Each row is a point on a landscape with many valleys, with its height.
A ball rolls from a point to the lowest of its 2 nearest points, and stops where none of them is lower. Distance is the straight distance between rows; heights are no part of it.
(673) (h 4.16): [183 165 151  95  93 155 165 143 131 143 118 126 139 135 153 130 142  97
 170 155 128 142 142]
(646) (h 2.25): [143  75 123 159 109 124 147  94  89 169 159 120 163 109  45 102 120 112
 138 117 156 114 139]
(699) (h 8.71): [190 160 135 125 112 181  89 176  93 135 129 133 119 149 157 155 135 100
 143  94  76 162 104]
(578) (h 2.29): [113  72 134 195 170  77  91 126 101 148 132  88 133  94  77 110  99 133
 152 127 123 161 160]
(382) (h 6.74): [ 86 161  79 121  94 209 118  94 147 136 137 153 131  88  72 118  95 125
  89 125 114 130 142]
(423) (h 4.92): [111 120 133 140  82 118 182 100 142 158 123  96 130 131 117  96  97  95
 177 140 112 114 152]
(783) (h 2.71): [ 74 141 105 132 130 130  77  90 141  96 107 120 112 131 126 113 103 166
 119 156  86 145 126]
(759) (h 3.01): [145 162 133  86 156 133 151 163 134 153 178 141 151 173 108 118 122 111
  83 106 120 105 140]
(120) (h 3.71): [118 144  89 132 125 136  88 123 158 116  95 155 109  94 113 136 111 148
 132 179 111 128 125]
(669) (h 7.01): [165 120 159  87 139 159 120 143  78  68  90 104  65 168 205 152 161 117
 154 123 126 168 123]
(854) (h 5.74): [ 94 112  98 140 110 145  91  86 103 156 141 136 149 100  65  95  66 110
 126 107  85 132 158]
(560) (h 2.72): [142 168 129 101 147 136 156 131 143 156 117 172 141 137 175 168 169 138
 131 120  97 112 136]
(167) (h 2.80): [177  95  55 137 162  99 164 123  75 117 138 164 144  89 105 115 186 148
 109 132 111 111 163]
(163) (h 3.48): [196 185 152  98 136 120 170 182 138 149 119 148 139 138 177 149 167 110
 151 135 113 118 144]
(517) (h 1.88): [131 113  64 124 194  86 184 144 114 120 115 155 139 102 142 153 194 164
  92 122 125 103 136]
(289) (h 2.06): [119 119  80 107 131  89 185 113 113 151  92 149 166  67 116 103 155 140
 110 153 145  93 139]
(443) (h 2.38): [125  76  74 177 142  92 135  80  86  89 112 159 191 104  60  83 123 126
 156 147 126 134 142]
(16) (h 8.52): [141 166 114 135 112 181  99 150 125 150 121 129 149 139 142 141 118 104
 116 112 101 176 123]
(481) (h 4.52): [155 150 158 114 104 110 108 109 108 172 126  90 114 114 117  93  88 115
 129 125 152 114 160]
(787) (h 5.53): [ 96 139 135 140 110 123 120 136 120 145 111 125 171 188 135 115  98  96
 153 103 127 141 110]
(369) (h 6.04): [127 115 177 115 124 122 152 117 140  91 118  91  81 168 174 113 128 131
 152 158 156  96  95]
(877) (h 2.60): [129 121 132 120 142 172  94 103 149  84 131 103  62 155 159 173 136 161
 134 152 125 137  92]
(458) (h 4.26): [135  99 102 121 124 120 110 111 143 118 147 123  63 149 156 199 162 153
 132  89 128  88  87]
(33) (h 3.09): [148 112 109 143  97 163 135 101 122 175 138 114 137  72  69 119 125 123
 128 135 138 125 133]
(116) (h 6.07): [ 92 126 129 137 153 123 205 146 166 141 106 141 145 135 173 127 146 134
 124 173 128 106 122]
(466) (h 8.29): [145 157 150 116  96 205 102 150 112 133 124  97 145 126 157 114  99  63
 135 117 120 209 141]
(361) (h 1.13): [102 154 148 110 133 162  82 102 136  93  93 109 106 139 163 134 111 144
 125 155 129 161  95]
(475) (h 3.72): [128 155 147 113 108  66 110 105 123 155  87 108 103 117 153 129 115 135
 153 120 160  98 137]
(726) (h 3.24): [166  86  43 167 146 112 132  85  78  92 111 175 150  75  78 112 151 134
 142 140 122 117 153]
(405) (h 5.47): [100 140 155 106  97 134 175  80 152 103  98 107 112 168 165 125 105 119
 196 156 140 103 112]
(840) (h 1.71): [163 168 119 135 166 118  79 158 111 166 101 131 115 140 155 175 144 139
 109  79 165 149 120]
(720) (h 4.89): [146  82  95 124 114  95  91 128 121 105 172 141  78 149 103 164 161 168
 110 104 105 101 127]
(364) (h 3.83): [127 112 112 107 179 113 140 154 120 138 185 150 163 159  91 114 135 134
  74  92 112 102 101]
(237) (h 3.53): [108  90 123 127 127 109  80 110 146  84 126 109  72 168 181 181 138 151
 132 117 129 131  89]
(192) (h 7.54): [102 142 139 142  84 144 129  89 129 123 137 113 163 148  84  82 111 144
 119 162 120 159 158]
(630) (h 2.79): [121 187 198 113 169 134 193 156 155 123 141 154 141 179 186 124 145 111
 117 106 148  82 130]
(44) (h 0.85): [126 128  73 118 160 110 169 129 142 149  92 155 145  65 138 164 185 169
 126 148 140  87 114]
(564) (h 5.26): [113  82 132 144 118 108  68  88 102 125 146 138 135 102  71  98  93 140
 124 140  92 126 153]
(257) (h 5.04): [ 85  89 121 155 114 110 137 146 112 162 143 120 175 167 129  94 109 109
 109 107  84 138 121]
(26) (h 4.19): [115  41  97 161 126  70  54 118 135  95 144 127 109  72  86 153 110 163
 111 136 129 141 144]
(324) (h 2.90): [104 142 116 145 132  51  89  97 128 129  82 105 102 117 118 121  94 142
 170 114 130 116 165]
(842) (h 0.91): [156 146 137 142 159  82  86 174 126 117  90 110 115 123 187 174 159 162
 120 117 195 166 120]
(911) (h 8.90): [161 137 117 131 139 156  54 179 131 137 122 155  89 120 167 191 123 104
 147  95 104 134  86]
(561) (h 5.86): [135 167  98  79 175 115 172 136 141 133 145 204 191 118  91 130 155 121
  98  97 135 104 135]
(538) (h 5.46): [109 180 160  89 195 110 207 152 174 140 149 192 187 130 113 139 143 109
 106 109 169  97 143]
(918) (h 7.18): [ 96 178 111 113  97 188 124  94 137 135 138 137 147 159  93 108 105 138
  89 136 127 151 147]
(128) (h 6.48): [137 130 192 123 116 110 102 134 104  76 117  76  81 164 173 100 117 139
 132 152 139 137 120]
(121) (h 4.83): [136  48 108 155 137  85  61  89  87  95 158 164 119  75  57 115 111 154
 126 154 121 121 143]
(814) (h 1.94): [139 156  89 127 161 165 127 127 115 172 158 157 138 181  95 145 104 110
 100  89 123 116 158]
(380) (h 6.49): [ 90 107 108 171 128 139  78 100 133 134 108  77  86 101 134 157 121 151
 144 101 110 152  97]
(847) (h 5.12): [126  74 100 130 149 158 142 141 153 159 143 119 121  69 100 131 127 150
 104 187 114 121 110]
(546) (h 6.17): [150 186 112 102 133 134 192 164 165 142 146 153 207 112  87 135 173 118
 117 101 135 139 131]
(521) (h 6.36): [158 135 179 100 103 144 142 150  86  95  89 100 132 163 171 115 137  81
 181 114 148 158 105]
(207) (h 4.47): [121 101 115 127 133 148 118 146 112 167 166 135 165 127  95 113 129 131
  88 100  96 137 105]
(146) (h 4.88): [ 93 208 231 110 178 114 222 139 192 116 158 173 180 132 138 129 154  92
 103  73 179 108 139]
(353) (h 5.79): [136  95  87 163  74 140  70 142 176  82 127 137  48  76 138 208 137 162
 140 128 114 134 121]
(650) (h 6.87): [157 117 204 120 122 116 103 167  93  91 146  79  92 145 177 100 157 146
  90 139 114 163 114]
(853) (h 8.06): [145 121 176 157  87 176 128 135 105 138 135  81 154 121 140  95 121  90
 152 143  92 204 147]
(792) (h 3.95): [120 217 238  59 156 121 187 155 158 108 151 159 154 152 163 109 140 102
  94  97 158  93 125]
(556) (h 6.50): [ 97 148 160 142 163 153 179 154 164 104 110 119 150 173 169 117 137 138
 121 167 160 123  88]
(702) (h 0.98): [121  88 138 171 154  54  67 170 131 127 125 104 110 126 123 120  98 144
 135 144 151 154 132]
(865) (h 7.82): [114 128 173 172  62 164 145 115 130 127 163  98 172 144  87  83 123 111
 134 160 113 204 149]
(88) (h 4.00): [130 137 133 109  99 146 142 112 126 184 157  99 138 107  87  91  92 103
  94 136 150 125 169]
(695) (h 3.77): [122 179 143  98 139 173 143  94 165 154 121 162 141 155 136 162 127 128
 146 118 169  95 115]
(524) (h 4.53): [109  77  86 119 124 129 117 112 133 120 117 148 137  60  79  99 116 152
 117 186 110 123 116]
(764) (h 1.27): [132 147 160 116 165 131 153 138 148 117 127 156 111 208 184 153 128 122
 154 130 129  93 114]
(706) (h 6.94): [128 138 156 115 147 158 178 141 149 108 145  86 129 146 149 130 180 154
 105 145 131 139  81]
(432) (h 5.61): [132  96 113 119 150 137 166 154 168 144 139 120 114 110 152 142 135 139
 132 176 105 110 101]
(559) (h 5.99): [121 149 169 121  92 149 135 131 119  97 100 111 159 182 156  91  93  71
 186 125 136 168 123]
(59) (h 4.94): [114 144 142 105  51 148 190 116 149 129 122 119 140 145 166 103 129  74
 176 149 115 146 152]
(390) (h 4.68): [101 175 160  97  94 144 170  99 155 137 106 154 153 178 157 119 110  95
 165 134 179  98 126]
(293) (h 3.26): [121 119  87 142 111 116 186 106 130 135 113 130 154  87  91  77 113 119
 123 183 138 115 186]
(692) (h 3.36): [114  60 100 123 152  83  53 146 118 133 140 125 115  84  95 134 109 159
  80 118 169 128 103]
(497) (h 2.31): [123  72 131 130 139  51  67 173 127 121 150 120 100 130 152 146 117 154
  85 111 149 119 110]
(494) (h 1.21): [120 103  92 169 126  92 162 105 100 139 114 140 181 138  69  98 118 116
 149 117 164 125 158]
(505) (h 4.23): [120 132 142 160  93  97 196 142 144 139 109 117 143 121 120  64 104  92
 139 173 128  91 177]
(349) (h 1.92): [120 129  81 142 135  87  79  95  97 159 101 144 110 122 107 134 107 128
 140  91 109 108 150]
(131) (h 6.71): [193 130 186  94 134 126 118 180  80  93 130 108  95 160 188 138 165 104
 150  95 147 147 107]
(819) (h 0.55): [147 145 102 132 161 116 105 127 110 162 122 124  99 167 132 158 134 141
 117  93 129 109 139]
(367) (h 5.38): [139  77  88 162  78 121  72 119 139 112 162 145  51 106 124 185 142 162
 135 105  86 105 132]
(592) (h 6.24): [ 80 131 110 150  90 202  76  88 120 133 147 134 105  77  62 107  75 131
 120 104  79 122 114]
(383) (h 7.32): [163 134 201  96 136 140 170 169 127  99 160  70 104 116 166 109 171 149
  99 153 139 132  95]
(174) (h 6.14): [112 110  93 173 121 166  76 132 144 102 114 110  51  95 159 212 139 154
 140 104 128 137  90]

For each start below, name the point where the ball stops.
(787) => (819)
(706) => (361)
(564) => (702)
(16) => (702)
(174) => (361)
(561) => (764)
(546) => (764)

Call two points neighbours if one is among the 2 nearest of the other. Go from one point of each pair to the other, from neighbour to neighbour, staying as low as possible. Name the highest point that can't be avoided.
(494) / (819) => (481)
(44) / (560) => (59)
(842) / (819) => (840)
(494) / (44) => (726)
